Points on a hilly landscape, in no order, each with its height.
From any point a ball rolls to the lowest of the 2 points nearest to it. It stops when none of these is lower. Distance is the straight distance between rows; heights are no part of it.
(760): [  6  39  17 -13   1 -32   7  15  -4   8  18  -4   3   1   8 -14  -5 -14
 -15  15  20  11  -1 -20   5  24 -13   6  21  33  -8 -15   5  48  57  13
 -27  21  36]  (h 272)
(1052): [-47 -36 -17 -14 -30 -47  34  37 -31   4  28  23 -11  26 -14  -4   7 -58
  12 -10 -10  -4 -46  -4  18 -23  23  -7  -1 -11 -47 -13  22 -27   7 -43
  17 -54 -15]  (h 281)
(1274): [-26   8  -5 -16 -16 -19  27  29 -25 -12  64   7  -2 -29   1 -10  -2 -60
  -2 -10  19  17 -28 -12  23 -10  30 -25  46  73 -52 -50  21  40  57  -1
 -28   9  26]  (h 499)
(785): [  4 -44 -39  49   1  35  46   3 -31 -37  -9 -11   3  11 -15  12 -27   5
   2  -9 -14  -6   2 -10  -9   0  16 -27 -15 -39  16 -12 -30  -5  -2   0
 -12 -48  16]  (h 665)
(1035): [  1  69  30 -45 -25  -6   2 -21  -8 -40 -19 -42  29 -13  -6 -13  -4  -6
   5  10  53 -26 -46 -10   2  -2  -4  19 -19  19 -13 -13  21  62  26 -22
 -23  27  -3]  (h 340)
(163): [ 44  -8 -20  28 -12  20   1 -24   0 -24  -4   2  41   1  -8 -13 -22  15
   4 -16 -49  35  46 -12 -17  52  -1  12  35   1  60 -23   2 -17 -16  23
  -9  16   3]  (h 514)
(267): [ 13 -24 -41  32  35 -17  46   7 -25  18  47  44   7  52  -9 -25   1 -12
 -32 -18  -7  13  41   1 -33  36  -7 -26   9 -34  30  -3  -3 -24   6  20
  21   5 -25]  (h 730)
(884): [ 24  20   8  -4 -59  29  12 -40 -44 -47 -48 -19  43 -29   9  -9  -5  11
   4 -25  -8  39  29 -10   1  29 -21  31   3 -12  70 -18  37 -10 -42 -47
   3  -3 -36]  (h 438)
(628): [ 10 -22  -8  32  12  59  38 -36  -8 -30 -18  10  20  -1 -18   7 -28  28
 -16  -4  -6  19  67 -17 -31  39 -13 -16   9 -28  64  -7 -51  10 -17  47
   0  17   1]  (h 556)
(48): [ 33  38  -5 -45  12  31 -37 -62  16 -31 -18  -4  60  -9 -15 -11  26  -4
 -33 -12   6  -2  13  17 -17  12  -3  18  -6  11   9 -14  11 -29 -58 -22
  21  59 -64]  (h 508)
(558): [-36  -4  -5 -16 -22 -56  10  56   6  22  43  -8 -30 -10 -12  -3  11 -33
   9  -4  14 -25 -43   3  25 -18  24   5  25  64 -58 -23  18  36  50 -15
 -22 -26  27]  (h 522)
(421): [ 28  10   7  27 -22  17 -41   3  37 -30 -17 -44  -8 -32  27  16 -20  34
  27   2 -41  22   3 -19  -7  11  13  30  40  51  21  -1   2  16  18  17
 -37   4  62]  (h 54)
(1049): [-34 -31  -8 -31  -3  -3  25  38 -30 -56  -5 -24   2 -31  -6   3  11  -9
 -28   6  34  20  -7   9  15 -24   6   3  10  25 -38  -3 -34  12  15 -34
 -22 -26  -6]  (h 492)
(1073): [ -5  33  14 -23  32 -24   9 -13 -12  24  10  22   9  20 -16 -35  29   0
 -30  26  30 -10  -8  -1 -20   8 -28  11 -28 -40   0  44   6  24  17 -18
  23  25 -34]  (h 683)
(1192): [ -1  -3  25 -15 -71  -5 -38 -13   5 -33 -29 -45 -19 -25  15  11  18   4
  35  -3 -44  42 -41 -11 -12 -29  14  55  35   9   5  12  54  -3   3 -74
 -12 -38   3]  (h 226)
(56): [  6  12  29 -40 -21 -29 -28  20 -28  42 -10  11 -12 -14  45  -3  29 -27
 -12  36 -30  24 -32  -4  39 -18 -19  32 -38 -31 -17  24  64 -53 -43 -76
   5 -27 -18]  (h 405)
(1136): [ 41  57  11  12 -15  39 -19 -36 -10   1  -5  -8  36 -20  56  11 -36 -13
  15  24 -33 -35 -39  -9  28  14  -1  -6 -79 -12  21 -25  44  -4 -29 -13
 -43  24   5]  (h 465)
(89): [-43 -46 -14 -30  -8 -19  76  60 -46 -29  22   9   8   1 -14  11  -2 -32
 -37 -23  65  25  36   5   2 -11  12 -51  42  14 -20 -56 -34 -18  24  19
   3 -16  -6]  (h 427)
(984): [-58 -11   6   3  -3 -30  32  32 -16  41  14   8 -23 -23 -37  -4  -7   1
   9  -7  72  -8  21  15  16 -24 -17 -14 -20  18   2  -7 -23  26   9  16
  18 -14   3]  (h 181)
(1293): [ 22 -29  -5  -2   5  -7 -26  25 -11  43   1  30   6 -16  32 -24  30 -23
 -25  27 -55  25   4  10  23   1 -24  31 -49 -17 -14  22  28 -83 -65 -52
  19 -39 -17]  (h 426)
(888): [ 40 -23 -21  14  -5  -8 -25  27  38 -22 -17 -46  24 -15   3   1  -3  28
   4  17 -29  -3   8   3  11   9   0  49 -11  27  15   1 -10 -32 -27 -10
 -17 -30   9]  (h 500)
(1342): [  4  11 -15 -30  33  34 -25 -41  15 -32   4  -3  33 -20 -40  -7  31   7
 -36  -3  41 -13  28  28 -37 -28  -1   3 -13  35   0  10 -25  -5 -39   0
  37  57 -58]  (h 544)
(1251): [-42  17  22 -15 -14 -24 -47 -16  27  59   3  32 -31  -5   3  26  -2  -7
  46 -22  -2  28  10  -8  21 -22  12 -11  59  39 -28 -24  31  -1   9  45
  12  36  12]  (h 577)
(1324): [-16   6  19 -17 -18 -30   7   1   7   4 -35 -15 -22  55 -20   4   0  18
  33   6  19  -6 -25 -15 -13  13   0   3  36 -37  -3  16   4  44  43   5
  11 -10  21]  (h 557)
(709): [-12   3  12   3 -20 -21 -10  36  -8  46  12 -28   7 -57   3  -1  -2 -34
   9  21   8 -40 -55   0  52 -33 -11  17 -94  33 -31 -20  27 -19 -45 -39
   7 -47   9]  (h 312)
(464): [ 24   5  13  26 -12  44 -17  17 -10  -2  -7 -17   5 -50  64   7 -22 -10
  12  39 -37  -7 -28  -9  39 -16  -9   1 -70   1  -7  -4   9 -13 -26 -14
 -43 -29  36]  (h 494)
(893): [ 17 -18   0 -28 -44 -17 -30  21  14 -20 -24 -25  16  22  29  11  11 -14
  32   5 -64  13 -45 -26  15  -3  28  49  22  -3 -18  -4  44 -55 -25 -52
  -9 -44 -23]  (h 265)
(1183): [-29  14  20 -13 -41 -55 -44  27  15  32  15 -11 -58 -35  17   8  18  -8
  32   4 -11  -3 -53 -14  37 -26  16  36  26  67 -47   5  41  38  36 -29
 -19 -18  35]  (h 538)
(406): [ 20 -13 -18  41 -21  21 -18 -39  45 -35 -20 -43  -6  33 -24  18 -19  34
  45 -26 -44 -20 -28  -4 -47  21  30   6  32 -18  31   5  -7  24   9  16
 -10  -4  24]  (h 537)
(292): [-15  -8  32 -30  -9  -8 -45 -21  22  63 -29  38 -23  35  10  25   4   6
  39 -13 -19  31  15  -6  18 -15  -3  -8  42 -31 -11  17  10 -33 -18  33
  34  16 -18]  (h 604)
(96): [ -6 -19 -10  35  16 -21   0  43  16   8   3 -22 -61   6  -5  20   7  33
   6   2  16 -28 -24  -4   8  -7   9 -14  21  32 -10  34 -38  51  65  22
 -14 -32  68]  (h 73)
(770): [  8   2 -11  32  32  22  54  23  -6 -16  -2 -11  -7  11   5  -7 -17  16
 -26  22  22 -29   8 -11   2  29 -13 -36 -34 -27   9   4 -58  47  28  38
 -27  -5  40]  (h 230)
(158): [ 10  14  15  -4 -15 -45  10  41 -21  22   2  -6  12 -29   8 -39  -9  -2
 -11  19  -2  37  41  -7  21  25 -43  29  -8  37  43 -16  18  -1  -8 -10
  -4 -14  16]  (h 369)
(607): [-23 -23  18   2 -28 -14  14  31 -22   5 -31 -10 -26   8  12  13  -7  -4
  33  14 -15  32  -2 -16  18  -1 -11  -2  18 -29   5   1  -2   7  12   0
 -12 -49  41]  (h 529)
(946): [ 15   4  10  36   5  37 -15 -30  12 -40   9 -17 -13 -45 -14  -1  -7  27
  -4 -12 -25  33  33  -7 -28  17   8  14  46  36  40  20 -19  49  32  13
 -26  20  37]  (h 138)
(895): [  8  40  45 -25   2  -1  -1   8 -11  18 -41 -12 -22  -6  52  -1   2  29
   3  58   6   5 -17  -2  28   4 -43  14 -38 -50  12  43   1  24   5 -20
 -14  -4  31]  (h 336)
(892): [-10 -53  -8 -21 -62 -44 -18  23   8   5 -26  -6   7  12 -19   5  -1 -11
  41 -17 -31  20  -2  -5  17 -10   6  39  42  10   1 -23  32 -62 -42 -26
  22 -51 -30]  (h 223)
(19): [-37 -32 -15 -22  21 -36  66  38 -51  -3  21  39  14  18 -23 -26  12 -24
 -49 -12  63  21  38   9 -12   0 -11 -33  13  -9  -8 -13 -25 -30  10   4
  30 -13 -36]  (h 379)
(1126): [ 20   9 -16  39   5  21 -24 -13  11  -2  41  -4 -15 -20   6 -10  13  -8
   1   3 -40 -20 -47   3   5 -12  28   4 -39  15 -28  29  19  17   8 -46
 -26 -14   6]  (h 710)
(443): [-16 -12  14  38  20   9 -24 -29  11  29  19  28 -54  -4 -26   8  17  23
  16  -7  -7  26  22  11 -22 -17  -7  -9  27 -16  28  53 -16  35  18  12
  20  12  15]  (h 743)
(236): [ 33 -35 -37  27  23  28 -27 -32  36 -56   8 -21   1  19 -24  10  10  45
 -14 -20 -42   7  -5  15 -55   8  31   6  44 -15  31  52 -29   7   7  -1
  -4   3  -9]  (h 505)
(391): [-22   6  20 -35  -2 -12  38 -14 -57  28 -36  38  26   0  -1 -30  15 -26
 -21   8  50   9  34   2  13   2 -37  -6 -35 -48  -2   4  14 -25 -39 -32
  41  -3 -58]  (h 315)
(932): [-31 -61 -12 -28  28 -10  29  33  12 -44   2  -7 -29  29 -28  41  17  55
 -49  -6  74 -12  14  12 -48 -31   4 -49  51  -6   9  42 -71  26  41  45
  20  -5 -19]  (h 564)
(521): [-30 -32 -26  -3  19 -19  42  27 -40   3  46  40  -1  16 -17 -16  23 -38
 -36 -16  25  -5  -5  26  -7 -28  21 -26 -13  -9 -43  -2  -4 -45  -4 -36
  31 -22 -45]  (h 328)
(423): [ 26 -32 -18  22  23  20 -38  -6  32 -23   0 -20  -1 -10  -8  -8  25  40
 -12   7 -39  14  24  16 -17   0  12  34  10  12  19  45 -14 -23 -16 -19
   0  -1  -1]  (h 479)
(227): [ -2  19   1 -38  12  -5  36 -18 -34 -26 -37  14  20  23   4 -26  25  10
 -38  32  34  18  21 -13 -17  36 -28   4   6 -47  23  42 -17  28  15 -19
   9   0 -22]  (h 658)
(166): [-32 -49 -22   5  28  23  38  33 -32 -43  12  -8 -24 -36 -13   3  28  21
 -51   0  44   3   7  26  -8 -41   0 -16  -3  10 -18  23 -62  18  20 -18
   0 -32  -5]  (h 513)
(518): [ 22 -27 -33  42   4  43  15   2   1 -44  15 -16   1   9  19  25 -31 -10
   7 -16 -57  -1 -16 -21 -11  16  39 -28  23  -2 -10 -21 -18   8  26  18
 -49 -31  53]  (h 682)
(1116): [-46 -20 -13 -51   0 -16  38  42 -32 -35  28   0  19 -16  -2  -4  10 -56
 -26  -1  51   7 -15  11  15 -37  32 -19  30  38 -73 -44  -8  -2  21 -18
 -13  -8 -14]  (h 468)
(585): [ 25 -13 -45  25  48  19  -4  27  33 -36  79   0 -15 -21  25   9  15  12
 -52 -26  -4 -26   6  28 -16 -27  34 -23  12  64 -41  14 -30   0  45  20
 -37  22   9]  (h 619)
(720): [ 21 -18   2  31  -2 -37   4  -5   6  41 -11  11  -9  42 -14 -15  -5  23
  28   2 -17  12  31  -7  -2  43 -37   3  14 -40  59  13   0 -11 -10  20
  29 -11   6]  (h 679)
(129): [ 19 -18  23 -30   2  26  -2 -11  11  -4 -72   2  20  21   3   1  -6  56
  -7  17  15  15  48  -7  -3  26 -42  20  12 -42  48  37 -42 -17 -40  29
  14  -4 -19]  (h 777)
(1147): [-17 -17 -23  45  -2   7  11 -21  -3   0   9 -15   9 -35 -64  -7  -9  17
  20 -29  20   0  31  17 -12 -10 -14  15 -20  29  58  -9 -17   0 -48   7
  30  -9 -19]  (h 603)
(179): [  3  48  25   2  -4 -28 -24 -45  19  16 -25 -16  -8  50  -8  -2   0  26
  37  10   7 -38 -54  -9 -18  18  -2  10 -18 -44   8  36  19  46  26  -7
   9  21  -2]  (h 588)
(671): [ 25  29  25  -2  28  24 -48   2  45  12  -6 -10 -16 -20  32   0   1  36
 -14  31  -9   3  23   8   8   7 -17   9  -4  29  -5  31 -25  17  13  36
 -30  39  36]  (h 580)
(1156): [-45 -24  13  19 -23  -5 -29   1  21  41  22  24 -63   3  -4  45   0 -13
  35 -45 -36  46  24 -24  -6 -22  34 -39  96  34 -18 -20  17   6  41  36
   8   3  46]  (h 601)
(743): [ -3 -12 -16  10  23  69  30 -49 -29 -66  -2  18  17 -19 -28  -9   3  -2
 -35 -24   1  24  41   2 -31  -1   6 -27  18  -7  28   1 -41   9 -13  -7
   5  26 -27]  (h 594)
(826): [  2  -7 -23  40  -3  23  24 -34 -12   1 -28 -13  16 -18 -26 -14  -6  24
  22   4  12 -11  36  14 -12  16 -31   6 -44 -39  65  13 -16   8 -47  -5
  27 -22 -23]  (h 622)
(301): [ -6  30  21 -50  -7  15  11 -22 -31   5 -46  28  46 -32  22 -17   6 -26
 -24   5  42  10  40   6  30   3 -34   6 -55 -12  -3 -37  12 -58 -72 -19
  15  18 -48]  (h 370)
(1057): [ 23  14  11   1 -23   1 -23  25  17   4 -49 -49  22 -38  16  10 -15  37
  17  27  14 -20   1   6  30  -7 -37  42 -65  12  22  -4 -14 -14 -52  -3
  -4 -23  12]  (h 518)
(480): [  6  26  29  -9  33 -16 -49  22  46  54   6  -4 -22 -31  -6   0  17  31
  -8  27  36 -20  12  22  14 -17 -31  15 -45  44 -19  12 -20  -4 -22  33
   8  31  15]  (h 559)
(716): [-17 -23  19  -7  31  31  -6 -19  13  18 -34  19 -28  12 -19   9  14  49
  -5  16  18   4  39  14  -7 -10 -27 -18   7 -40  24  50 -53  -4 -20  31
  30  12 -11]  (h 761)
(915): [ 15  -8 -16 -33   7  -5  11  23  14 -27 -16  -5  37  39  17   5 -15 -13
  -5   1   1  -2   4 -11  -3  13  13  -4  18  -5 -30 -40  -5 -33   0  27
 -18   8 -11]  (h 825)
(1333): [ -4 -22 -17  49 -17  35 -17 -37   7 -29 -17 -46 -11 -16 -37  23 -16  25
  52 -27 -13 -30 -27   8 -14 -19  20  11 -18  -1  20  -8 -16  24 -14  -8
  -5 -23  13]  (h 560)
(1220): [ 17  44  14   0   2  22 -61 -28  28  -8  20 -28 -23 -48   7  12  29  -9
   3   9  -8 -18 -58  14  25 -30  15  10 -19  59 -50  25  19  38  16 -28
 -36  22  28]  (h 723)
(988): [  8  56  20 -38   6  20  23 -34   2  -5 -26  25  53  21  15 -22 -25  -5
 -19  25  34 -28  20   1   3  20 -16  -5 -34 -24   0 -24  -5  -1 -21  26
  -3  59 -31]  (h 359)
(183): [-38 -23   5 -15 -18 -37 -32  53  10  43  39  -1 -20 -51 -15  12  28 -44
  -3   6  -2 -22 -50  16  39 -54   4  23 -36  69 -68 -23  32 -40 -42 -46
  18 -34  -4]  (h 318)
(361): [ 34  -4 -31  20  19  36 -30 -35  29 -41  45  15  15   2  31   4   9 -16
 -14 -21 -80  13 -19  -9 -35  12  59  -3  52  19 -28  14  16   8  32  -9
 -38  30  16]  (h 20)
(688): [-10  32  19 -30  50   3 -11 -22   0  19  24  45 -11  16   0 -10  23 -11
 -32  13  14  11  10  19 -21  -5  -3 -18  25 -11 -33  41  -8  14  34   8
  15  60 -20]  (h 707)
(729): [  9  61  15 -20  -5  33  12 -38 -12 -35  -3 -10  48 -25   7 -22 -10 -18
  -8   4  28 -16 -17   0   5   6 -12  11 -44   1   0 -16   8  31 -10 -25
 -15  40 -32]  (h 288)
(175): [-17  26  54 -52 -26 -39 -10  18 -19  46 -57  -4  -7  -2  35   8   5   2
  13  40  26   7 -23  -6  41 -12 -41  31 -42 -50   5  21  38 -17 -35 -35
  23 -22 -11]  (h 376)
(6): [-29 -30 -22  32  -5  32  65  -7 -48  -1 -33  11  11   2 -23  -5 -11   1
  -1  -3  31   0  29  -3   3   8 -27 -32 -43 -61  33  -7 -38   2 -26  -2
  23 -37 -11]  (h 645)
(824): [-21  38  36 -38 -16  32  -3 -29 -19  10 -42  12   8   4  29  18 -21 -26
  30  17  14 -11 -30 -13  30 -20  -5 -21 -43 -53 -26 -11  21  -8 -18  -1
  -5   7 -20]  (h 672)
(823): [  6  21  25  31  20  13  33  20 -22  33  -9   3 -11   1  34 -22 -18   4
  -5  49   8 -25  -5  -8  23  20 -33 -11 -67 -46   9  13 -18  35  24   9
 -15 -10  44]  (h 289)
(787): [ 32   0 -27  26  32  19 -47   4  56  -1  27  -7 -13 -19  27  15   0  24
  -9  -3 -39 -15   3  18  -1  -7  20   4   9  58 -26   1 -17 -11  10  39
 -28  30  24]  (h 599)
(74): [-12  16   3  23 -11 -15   2  21 -22  45  44  10   4 -63 -17 -27 -10 -45
  16  -5  21 -22 -11  13  44 -30 -18   1 -82  62  -2 -46  26  -9 -26 -16
  11 -20   4]  (h 278)
(725): [ -6  36   5  11  -3  24 -15 -32 -19   8  18  -2  10 -50 -17  -5  -9 -26
  13 -18  11 -17 -11  11  23 -21 -10  -5 -59  26   7 -23  20  17 -29  -8
   0  20  -8]  (h 224)
(1221): [ -9  46  48 -61 -13  51   9 -56 -18 -27 -48  28  41   5  24   7 -17 -16
   0  -4   8  25  32  -9   6  17 -10 -25  13 -17   4 -36  -3  -6 -18  14
  -1  71 -27]  (h 428)
(1160): [-17   2  -7  -3  24 -11  -4  17  17  32  31  22  -4   7   0  17  -9 -21
   4  -4  23 -38 -19  13  15 -31  17 -23 -28  17 -53 -26  -4  -7  -4  32
   0  12  -2]  (h 297)
(329): [-19 -57 -29  14 -22 -44  -8  27  31   8  -8 -18 -14  30 -44  20  -1  20
  38 -29 -15 -24 -15  11  -4 -14  22  18  25  -1   1   2  -6 -37 -11   5
  24 -44 -19]  (h 169)
(280): [ 35  -7 -12 -31  29  20 -32  -2  37 -11 -26   5  24  41  35   3  31  11
 -25  34 -17 -15 -16  16  -2  -4  11  21 -17 -49 -47  24  -8 -53 -41 -15
  -2  10 -41]  (h 802)
(739): [ 22 -14   1  38 -14 -60 -13  20  35  54  -5   5 -38  52 -11   2  -8  29
  48  -9 -50  22  19 -21 -10  45 -10  14  57   5  40  -1  26  -8  29  40
  17 -14  41]  (h 659)
(297): [-39  20  30 -28   9 -29  41  21 -47  32 -10  28  12 -21  -4 -25  -4 -18
  -7  19  68   4  19   5  19 -13 -43 -11 -42 -27  -3 -15  -6   6 -10  -2
  30  -4  -8]  (h 252)
(1074): [  4  -6 -24   0   3 -71   5  44  25  35   5   2   9  64  -2  -4 -11 -12
  24   5  -4 -60 -54  -7  12   3  22  15 -19 -13 -42 -21  21 -28   8   4
  13 -29  -5]  (h 171)
(269): [-39 -46   4 -14  25   9  37  32 -18 -25  11   1 -38  12 -11  26  15  15
 -40  -7  37  27   9   2 -18 -26   8 -36  47 -22 -27  29 -51  26  55  11
  -1 -14  14]  (h 535)
(37): [ 38   9  32  16 -51  11 -26  -4  13 -12 -37 -35 -10  -2  45  17 -21  24
  29  15 -60  38  -1 -25  -2  33  -4  35  38 -14  45   5  32   2   4  -4
 -31 -16  41]  (h 124)
(1155): [-15 -28 -18 -17  28 -10  16  36  34 -28  15 -17  -4  15 -23  29   2  49
 -44 -10  89 -68   2  33 -42 -37  22 -37  -9  28 -23  10 -61   8  19  60
  12  18 -24]  (h 595)
(377): [ -3 -34   4  14 -29  -1 -20  46   2  13 -11 -11 -32 -20  47  14  -6  -4
  37  22 -58  18 -18 -12  32 -16   4  10 -14   5  -8   9   8 -28  -8 -12
 -27 -66  48]  (h 512)
(562): [ 15 -21 -50  46  46 -15  63  23 -29   3  87  35   0  28 -13 -14  -4 -18
 -51 -30  14 -24  19  16 -30  12  13 -46 -15  -3   3 -22 -15  -4  34  17
   6   0 -13]  (h 751)
(618): [-16 -22  -3  21   4  -1  22  16  -6  28  20  25 -24  26  -7  18 -20 -16
  11 -25 -32  40  35 -28  -7  11   4 -43  60   3   5 -31   9 -10  31  49
  -1  -2  34]  (h 624)
(1345): [-15 -18 -30 -17   0  -6 -10 -18  16 -15   4 -11  32  -8 -66  -5   9  -3
  -1 -30  32   2  16  19 -15 -22  12  10   9  32   8 -18  -6 -29 -37  -9
  38  13 -53]  (h 575)
(1167): [ 32  18  49 -21 -69   7 -36 -25   0 -17 -53 -40 -13   4  37  20   1  32
  31  -4 -34  37 -10 -11  -6   0  -8  55  44 -32  49  17  59  -7 -11 -52
  -3  -9  -8]  (h 182)
(872): [ 22  20  26 -11 -56 -21  16  -1 -33 -15 -28 -21  23 -21  11 -16 -15   6
  11  -8  -6  53  36 -23   7  32 -33  39  12   7  65 -29  41  -4  -8 -20
  -9 -16   5]  (h 403)
(970): [  3   8  19   8  28  -4  -9  21  14  36  -8  -6   6 -42 -12 -13  12  23
 -26  29  43 -21  26  23  15 -11 -45  26 -77  12   5  10 -20 -16 -54   6
  29   0  -2]  (h 540)
(1103): [  5  18  -8 -18  15  43 -24 -22  -3 -33  40  28  23 -12  31   0  -3 -50
  -3 -17 -36  25 -10  -3   1 -17  42 -36  39  25 -47 -27  16 -12  13  -1
 -13  42 -16]  (h 145)
(253): [-21 -10  -6   2 -23 -61  14  18 -11  39   9   3  11  26 -29 -15  -5 -38
  33  -7  -2 -42 -58  -1  13  -3   6  15 -40 -21 -12 -20  44 -22 -20 -42
  29 -46 -19]  (h 231)
(409): [ 23  22   1  11   6 -14  23  42 -19  16  22  11   8 -19  33 -27 -21 -29
 -14  23 -14  18  31 -20  24  40 -18  -6  -6  28   6 -36  10   4  25  33
 -34   4  48]  (h 327)
(1098): [-38  12  18  14  23  -8  -9 -12  -7  39  32  37 -61  10  -8   3  16 -23
  10  -8  -1  14 -22   6   0 -16   9 -36   7 -24 -21  35  13  28  41   2
  18   9   6]  (h 728)
(557): [ 17  23  -1  21   9   5  -7  -7  -4 -16  50  -8  -7 -32 -13 -30   1  -8
 -16 -10 -12  11  -3  -4 -11  18   3  17  20  50  17  12   9  50  44 -11
 -23  18  28]  (h 209)
(641): [ 16  32 -10  39  24   2  -4 -39  30  30  16  12 -15  45 -14   8 -22  14
  17 -24  -3 -41   2  -8 -26  38  15 -35  23 -10  17  -8   1  51  43  66
  -2  37  28]  (h 602)
(676): [  7   3  -1 -42   1   0  29  16  18 -27 -19  -3  28  47 -14  -6 -35  18
 -24  -2  32 -16  38  -5 -16  29  -7 -17  39   2   3 -36 -45  -1   3  70
  -4  33 -10]  (h 841)
(1051): [ 21  24  -7  45 -21  10 -11 -35  22  -3 -20 -21 -17  26   8  21 -36   1
  48 -17 -31 -46 -34 -27  -9  24  31 -13  -4 -13  15 -24  15  43  27  36
 -34   2  52]  (h 565)
(540): [-43 -19  -7  -7  19 -39  -5  30  21  40  43   2 -13 -17 -40  19   9  -5
  -5 -24  72 -41  -3  39   3 -56  20 -13 -16  51 -37 -16 -12  -1   6  24
  28  12 -16]  (h 244)
(993): [-31 -48 -21   1  -6 -77   0  67  31  51   4  10 -34  63  -5  22   0   1
  32  -4 -15 -33 -36  10   8 -13  23  -7  37  -5 -38  -9   3 -33  22  20
  19 -43  16]  (h 104)
(592): [-18 -13  26  -2 -18  31 -18 -56 -13  24 -35  28 -17  16   4  20 -12  -6
  47 -16 -22  29  12  -2   6 -15   2 -11  12 -60  12  13  12 -33 -41   2
  24   3 -27]  (h 626)
(897): [ 15  59  31   3 -47   1   2 -25 -15 -25 -19 -45   5  -7  25   1 -19   9
  20  17  -3  -7 -42 -18  -3  11  -1  23  -9 -12  32   5  42  61  32 -33
 -33   8  20]  (h 387)
(318): [-28  -5   5 -15   8 -15 -46  16  21  38  41   4 -30 -45 -36  16  40 -26
  -7  -9  21  -8 -21  32  21 -46   5   7 -17  67 -52  -3  14 -13 -27 -32
  21  16 -15]  (h 292)
(808): [ -4 -23 -11  23  30  10  38  24  14 -24  -6 -28 -42  29 -30  28  -8  42
 -22  -3  36 -28   4 -16 -30  14  -1 -41  21  -7  18  12 -69  63  63  54
  -7 -11  52]  (h 155)
(72): [-19  14 -11 -20  16  44  16 -23 -24 -18  21  30  25  -1  12  -1 -12 -53
  -6 -15  14 -16  -1  11  10 -27  33 -47 -19 -14 -48 -41   0 -18  -6  12
  -1  35 -26]  (h 238)
(1216): [ 37  15 -15 -17 -25  29 -15 -25  -6 -41 -26 -18  51 -28  13  -3  -5 -15
   1  -7 -19  14   6   4   1   5   2  31 -23  10  16 -29  31 -48 -54 -31
  -6  -1 -38]  (h 472)
(866): [-23  18  35 -20   2  22   5 -39 -29  31 -31  44 -21  27  29  -4   8 -22
  14  19  -5  21  -7 -13  17   1 -11 -29 -14 -90 -19  35  10  -4  -4 -12
  13  17 -16]  (h 650)
(1287): [ 28  -9  -9  13  10  25 -11 -14  -9 -14  19  25  21 -31  23 -18   6 -12
 -18 -13 -57  56  47   1  -7  22   7   9  41  24  17 -10  18 -37 -16  -8
  -2  19  -4]  (h 480)
(1082): [ 14  -8  13 -31   9  49 -13 -16  11 -15 -60   0  25   8  25  14  -3  17
  -4  24  -5  -2  22   7   6  -3 -10   9 -24 -38  -8   5 -29 -42 -48   5
  -1   8 -22]  (h 790)
(501): [ 39  53  14   5 -29  39 -30 -54   6 -33 -25 -32  29  -5  41  21 -30  13
  24   1 -34 -14 -39 -13   1  15  18  22 -10 -10  29 -12  46  22 -12 -11
 -44  34   1]  (h 429)
(1030): [  3  -6 -35   3  44  15  50  -5  -8 -43  51  14  27  29 -17  -4  -4  -9
 -47 -27  30 -38   6  18 -52  -7  28 -46   8 -13 -19 -10 -30  10  26  24
  -3  34 -33]  (h 773)
(1171): [ 29 -25 -39  11  22   2  -3  19 -15 -15  36  19  19 -20  15 -31  32 -21
 -54   6 -50  32  25  19  -8  14  -3  27 -11  14  -5  18  -2 -60 -32 -51
  -1 -11 -25]  (h 451)
(802): [ 16  10 -32 -15  29  41  38 -37 -32 -68 -20   4  49  -5 -13 -34  22   8
 -65  11  33   0  22  -1 -38  24  -9   4  -7 -25  23  35 -33  30  -7 -29
   1  23 -37]  (h 628)
(524): [ 35  39  -9  35  10 -33  13 -33   0  14  -1 -14  14  45 -11 -37   2  25
  14  21   0 -39 -29  -9 -25  55 -14  22 -24 -47  49  40  21  50  26 -19
  11  -4   3]  (h 620)
(713): [ 19 -32 -17  18  18 -22  30  -3  11  24   1  25  15  60 -41   1 -19  25
   0 -20  12  -8  46  -2 -21  34 -15 -24  20 -41  50  -6 -29 -30 -16  63
  42   0 -27]  (h 704)
(1037): [ 18  -4 -20 -46   6 -15   0  -2   4 -10 -18  13  47  45  14 -19  13 -23
 -13   8 -14  -6  -9  -3   6  17  11  20  10 -33 -30 -10  21 -59 -31 -14
  14  -4 -45]  (h 813)
(564): [ 17  32  -9  32  -5   9 -51 -46  28  -6  45  -2 -17 -32   8  -7  14 -14
  12 -34 -57  28 -17  -6 -20   4  31  16  58  66  -3   7  43  37  45 -18
 -26  31  29]  (h 133)
(1263): [ 29  22 -18  20  29 -26  18 -21  11  -3  14   3  21  46 -37 -33  -6  24
  -6  11  21 -28   4 -11 -32  49 -18   1   2  -7  43  11 -15  43  25  39
  14  32   4]  (h 644)
(817): [-40  17  31 -23 -25 -63 -64  -1  32  60   2   2 -45  -2 -22  13  13  -1
  51  -9  10  -1 -39   5  17 -28  11  16  33  31 -30   2  44   6  15  -2
  22  10  -3]  (h 555)
(849): [  2  -9  -2  30  23  57  -5 -13 -10  -9  19   9 -28 -14  26  19  -6  -8
   1  -1 -33   2  -7   0  14 -20  24 -25 -15 -11 -23  24 -18  17  21   2
 -36  -2  29]  (h 697)
(900): [ -6 -52 -14  48  -5 -39  23  54  15  49  20   5 -52  46  -2  18 -10  -3
  16 -27 -55  28  31 -23  -6  35  -2 -20  55  10  25 -12   0 -13  30  32
   5 -44  56]  (h 642)

Where does a ball stop that starts at each point below?
(89) -> (993)
(826) -> (421)
(872) -> (421)
(787) -> (423)
(129) -> (96)

Call two points neighbours if one is among the 2 nearest of the other. Go from one point of each pair to the other, from neighbour to neighbour, staying as low as possible. Name the highest point that can't be avoided.
(421) and (984) -> (1160)
(984) and (725) -> (183)
(361) and (993) -> (893)
(421) and (361) -> (557)
